Each row is a point on a landscape with many peaks, with its height.
From any point a climber steps to the highest of the 2 points nearest to it. It stops when none of these is higher. Distance is the straight distance between rows; heights are no part of it.
Rog h=41.7: [171 118 167 139 126 132 109 156 130  68 122  93 143 137  91 156 137 142
 137 124 116 129]
lomi h=54.8: [ 87  68 173 118  78 159 161 141 134 171 130 122 165 164 131  85 121 150
 140  89 146 123]
Nupu h=43.4: [144  92 140 106  94 128 116  93 141 158 176 122 141  97 132 123  88 139
 121 137 158 168]
taso h=23.8: [103  84 139 132  90 138 182 165 111 133  66  99 185 173 145  99 175 134
 168 178 111 188]
saguv h=67.9: [130 123 163 137 160  95  90 143 114 140 120  91 164 116  82 160 128 169
 103 165 171 152]
nul h=35.2: [108 108 163 147 186 134 123 145 111 145  98  97 183 137 115  95 119 159
 145 110 172 132]
biz h=40.4: [134 114 154 120 158 140 190  88 141 165 127  91 147 129  39 141 117 129
 156 123 110 119]
sigon h=46.0: [ 97 125 152 120 149 152  82  87 135 155 138 107 136 121 134 113 116 152
 117  90 178  91]
lubo h=46.3: [115 113 175 112 130 148  95 145  97 139 207 147 109 139 161 107 123 166
  98 102 176 163]
dut h=46.8: [109 189  76 143 140 186 106  85 128  93 115 123 115 127 133 115 156 136
 149 125 112 112]
Ledi h=34.7: [109  65 142 182 112 130 130 183 113 102 137 140 135 131 121 156 106 119
 152 138 125 140]
visu h=15.9: [145  93 125 108  26 119 118 142 163 104 151 153 132 113 164 126 118 125
 113 121 125 141]
dab h=55.4: [145 124 160 126 142  86  52 140 136 163 115 108 142 113  99 142 111 189
  68 127 193 145]
lubiv h=45.9: [108 132 140 130 178  89 184 119 121 183 125 123 159 119  50 146 114 143
 139 141 120 147]
zukup h=50.4: [103 125 144 137 155 143 162 154 106 102 152 153 103 142 115 145 121  97
 142 105  92 109]
rus h=27.6: [153 172 115  90 107 154 111 121 115  96 158 138 122 131 172 103 153 142
 125 140 134 166]
vetas h=31.8: [101 144 138 144 219 132 143 121 124  91  65  99  79 151 108 188 143  94
 135 104 139  35]
sodi h=13.2: [149 136 118 127 116 100  44 121 151 129 139 137 100  78 139 163  92 114
  91 135 142  94]
dolet h=29.8: [118  92 124 125  84 158 202 105 133 103  94  86 118 167 110 153 157 106
 169 143  93 120]
nav h=42.8: [114 160  99 120 126 103 106 105 128 193 158 157 102 111 137 104 110 179
  75 121 177 173]
bar h=8.0: [147 174 100 152 184 135  94  91 128  81  87  97  87 112 113 180 156 113
 133 178 121  82]
kifup h=12.0: [129 138 103 136 123 136  48 106 168 110 114 125  88  88 163 143 117 103
 113 110 144  46]
zub h=6.7: [150 176  90 169 151 157 134  80 139  85 107 118  50 115  96 176 155 102
 144 137  85  54]
Seson h=17.0: [146 102 124 126  61 116 156 168 152 131 131 169 145 128 124 104 119 121
 118 110  96 143]
komu h=32.1: [113 143 112 115 122 141 187  93 152 129  53 106 131 160  97 132 154 117
 147  87 116  75]
dibo h=39.5: [150 153 136 146 169 150 106 148 115  96 100  96 169 139 129  93 151 150
 141  92 147 119]
danur h=56.5: [110 114 138 126 104  91 113 211  96 111 129 159 132 159 183 150 152 122
  93 160 128 164]
Povef h=29.2: [139 146  84 168  89 106 108 198 110  97 163 205  95 112 155  95 125 125
  97 123 112 177]
lepa h=42.7: [158 168 110 153 173  82 103 149 140  97  97 151 123 115  89 163 106 111
 115 129 115  96]
Nunus h=42.1: [129 105 183 144 141 131  94 203  92 114 191 170  92 148 182 119 108 127
  99 109 168 160]
pepub h=39.4: [ 80 151  95 108 102 129 129  99 127 205 152 143 133 141 147  83 146 174
  97 109 170 178]
supe h=57.0: [ 79 148 140 121 194 138 148 111  96 137 177 151  84 136 112 168 106 108
 142 135 117 113]
zul h=4.5: [162 111 112 115 112 110 162 136 154  91 119 156  97 117 159 170  98  60
 135  95  92  76]
Sirug h=25.0: [109 145 117 149  74 132 103 195 115 111 150 185 112 157 152 101 156 159
  87 103 143 172]
Vig h=43.1: [150 155 143 127 162 160  83  94 140 115 129  98 137 118 118 105 129 139
 131  99 145  82]
Dib h=34.1: [158 117 121  89 151  99 177 147 117 141 135 165 152 136 170  77 121 109
 136 126 101 157]
netes h=48.0: [177 136 139 123 182  99 132 133 134 121 137 127 141 102  98 135  98 115
 138 117 118 105]
binus h=27.8: [128  51 171 150 138 139 177 176 102 143  78  95 185 164 119 109 144 134
 165 156 113 161]
numas h=32.9: [136 110 128 140 108 155 140  94 122  80 109  76 102 138 113 197 149 120
 162 167 104 102]
bufu h=46.1: [180 131 127 120 178  98 105 162  88  82 137 123 144 126 165 130 118 114
 134 168 122 163]
Posoz h=27.0: [119 152  70 134  80 139  94  91 163 134  95 120 156 125 156  78 139 156
 132  98 149 131]
pulug h=19.2: [144  56 145 102  76 105 203 160 147 183 119 163 172 146 163  78 114 117
 136 159  87 163]
Gim h=31.7: [180 134 155  61 157  95 162 134 132 158 111 122 189 140 152  83 125 103
 130 108 116 138]
Sen h=48.4: [102 168 110  71 125 127 122  34 171 192 141 134 131 103 103 113 124 126
 120 112 131  87]
rer h=36.4: [115 111 115 145 113 133 109  92 124 104 145 103  84 101 101 202 119 106
 136 197 118 111]
ludu h=37.1: [139 181  92 120 104  88  98 120 154 102  82 134 122 114 100 161 148 124
 111 146 100  97]
munid h=35.8: [ 88 152 114 114 158 168 156  62 142 146  78  93 126 137 130 120 145 121
 154 101 130  66]
dit h=34.9: [145 132 136 136 143 166 164 114 134 109  94  87 173 162 108  91 167 145
 177 117 115 140]
zozaz h=34.4: [114 129 133 192 102 151 156 153 130  81 112 138 117 144  43 154 147 134
 153 119  75 129]
mezal h=38.0: [149 102 199 112 157 102  96 204 120 128 167 160 120 123 130 133  93 134
  76  96 151 136]
tovan h=40.1: [ 80 118 144 116 143  89 123 190  77 139 121 121 150 157 160 140 161 144
 107 167 156 178]
fek h=32.8: [111 176  65 105  74 119 100  83 158 119 136 143 105  96 139 163 137 114
 103 160 109 106]
bavi h=58.7: [138 152  96 168 117 139 104 132 137 116 155 155 119  93 137  75 112 134
 130  95 127 147]
Gog h=50.3: [107 111 162 107  89 100  81 117 146 183 146 115 135 116 106 154 118 179
  68 129 177 141]
tasad h=35.6: [126 153 131 134 178 123 122  97 141 136  74 106  82 121  86 174 128 106
 112 119 127  28]
Mani h=28.5: [127 147 145  63 178 103 147  88 117 169 112 107 171 131 144 108 127 126
 120 127 155 123]
kag h=49.6: [ 75 143 124 117 121 117 142 147 123 164 123 149 141 139 104 136 145 137
 121 117 127 142]
nisuz h=44.7: [117  95 170 132 134 124 193 128 128 135 121 125 129 142  74 171 115 106
 145 106 107  94]
rumin h=24.7: [132 141 100 110  72 145  62  78 159 130 116  93 131 109 153 113 148 156
 112 144 163 140]
dopu h=3.7: [122 116 139 106 125  80 137 143 152 127 130 156 115 101 141 174  79  90
 103  99 131  87]
Mago h=9.7: [138 173  67 167 167 132  91  56 148 141  83  90 102  91 110 146 149 123
 142 182 125  69]
bil h=52.7: [126 181 103 162 159 153  98 135 128  91 142 159 114 116 100 105 134 143
 142 108 105 128]
nesuv h=23.2: [158 165 119 117  96 146  37  99 140 123 166 114  96  88 147 118 139 166
  95 173 153 162]
sikug h=52.0: [ 91 150 120 127 141 133 128  62 140 183 164 131 111  91  81 149 108 138
 127 132 134  99]
Mezu h=40.3: [126  79 110 122  84 117 124  95 130 125 161 124 120 101 144 166  94 104
 137 172 121 138]
Lal h=14.5: [156 117 106 110  73  88  85 133 152 127 154 160 101  85 170 146  84 111
  83 124 142 154]
div h=24.6: [138 133 131 168 220  90 144 173 105 100  71 101 141 142 104 153 127 101
 152 145 133 107]
mif h=10.9: [112 153  85 161 128 142  60  46 172 146 103 111  91  84 127 153 128 120
 123 151 134  48]
Mobef h=27.1: [175 117 145 104 104 134 124 157 108 145 177 131 134 144 182  78 141 173
 113 150 150 234]
Lun h=53.8: [150 146 163 119 198  96 119 113 116 159 150 120 160 111  63 127 104 149
 118 133 148 135]
Fim h=46.4: [129 105 138 114  76  93 120 131 137 190 172 139 110 111 138 119 104 166
  78 127 170 194]
pev h=18.2: [153  62 142 132  58 122 160 172 144 170 150 162 156 134 154  58 106 133
 124 126 116 175]
zaki h=31.6: [158  98 127 146  98 164 199 110 148 112  91  70 158 154 101 104 147 109
 192 132  94 142]
veziz h=65.3: [ 74 101 163 101 124 150 194 136 113 162 100 123 158 183 139 101 146 107
 152  81 125 103]
zovop h=24.8: [138 189 133 102 139 156  59  99 115 115 193 144  84 103 161 107 143 162
  92 130 146 149]
nop h=24.9: [114 185 119  88 185 112 138  78 128 158 102 107 149 135  88 138 155 136
 117 142 118 110]
kide h=41.0: [ 96 156  89 147 155 178 152  95 117 103  96  84 113 155 133 139 165 124
 168 131 120 106]
gefep h=28.1: [118 141 137 169 224 134 161 142  89 102  90 103  99 160 121 154 125  95
 155 111 125  81]
Les h=39.3: [106 149 142 153 187 162  81  83 135 122  98 101 103 117  97 143 152 138
 134 113 146  40]
labuz h=35.3: [130  96 213 108 151 121 141 204 110 144 146 167 146 157 130 107 126 125
 100  85 131 117]
pulu h=43.8: [ 74 163  96 113  73 128 122 101 158 158 123 136 136 126  80 130 161 163
 112 107 114 130]
Dav h=41.2: [169 138 135 144 164 118  96 192 113  72 149 163 119 125 173 117 106  94
 127 122 124 143]
Dumi h=46.2: [183 133 154 157 135 144 113 189 116  66 144 145 141 126 119 108 129 119
 147 107 102 135]
lebig h=5.2: [180 120 106 149 126 142 189 119 140  90 103 124 104 133 128 132 114  82
 172  96  84  78]
lag h=5.9: [166 152  62 168 137 135 178  99 152  98  97 130  60 114 103 162 129  84
 169 103  76  75]
Tete h=30.4: [193 132 113 129  87 116 104 154 114 119 181 164 109 116 188  99 116 152
  95 147 151 218]
Gode h=30.2: [151 155  92  73 104 123 116  96 136 106 152 154 127 108 162 127 130 110
 124 155 105 138]
gidag h=57.3: [ 64 125 121 116 139 125 141  98 108 169 178 137 130 119 112 151 120 137
 130 156 136 137]
kobam h=20.7: [103  56 131 133  75 130 196 152 127 159  96 127 177 171 170 104 141 100
 160 172  81 165]
vas h=31.3: [132  63 155 177 133 147 140 196  94 123 130 132 151 143 140 100 130 136
 157 164 125 182]
kopur h=51.9: [134 115  93 172 115 163 141 123 108 120 160 147 128 107 145  86 113 121
 163 137 128 177]
liril h=37.8: [115  87 148 175  80 144 127 167 128  69 123 115 126 139  79 165 136 136
 138 138 110 127]
veru h=29.1: [107 147  70 156 103 142 150 113 162 134  87 130 140 129 121 108 128 128
 140  84 115  97]
Gosus h=43.9: [126 101  90 143  83 157 165 106 112 112 132 116 143 140 152 102 138 113
 192 182  96 188]
vos h=3.2: [124 106 165  56 108  73 119 143 149 147 158 147 144 116 142 158  99 113
  86 109 150 100]
Togu h=49.7: [ 76  96 182 110 131 160 127 129 109 168 175 114 139 150 146 114 124 153
 116  89 173 129]
zirit h=37.7: [151 111 113  95 125 130 178 105 111 138 121 112 175 146 171  72 126 106
 166 165 103 168]
gif h=56.6: [153 125 146  87 125  94  88 163 116  92 134 123 145 131 168 158 130 135
  98 154 130 155]
bukuf h=34.8: [151 118 107 150  94 111 104 173 108 130 170 188  83 109 202  91  97 136
  98 110 174 183]
Kur h=52.3: [ 59 137 143  95 160 154 219 144  92 149 114 128 133 179 117 135 153  94
 152 113  90 127]

Call two points neighbours if one is among the 2 nearest of the other. Go from one point of each pair to the other, from neighbour to neighbour, staying as high as possible. Name the lowest point that can't be avoided.
bukuf / veziz -> Mobef
veziz / Lun -> biz
bavi / saguv -> veru
gidag / veziz -> zukup
Dumi / gif -> Dav

For each start below, name the point where the climber stops.
zub -> liril
rumin -> bavi
pulug -> liril
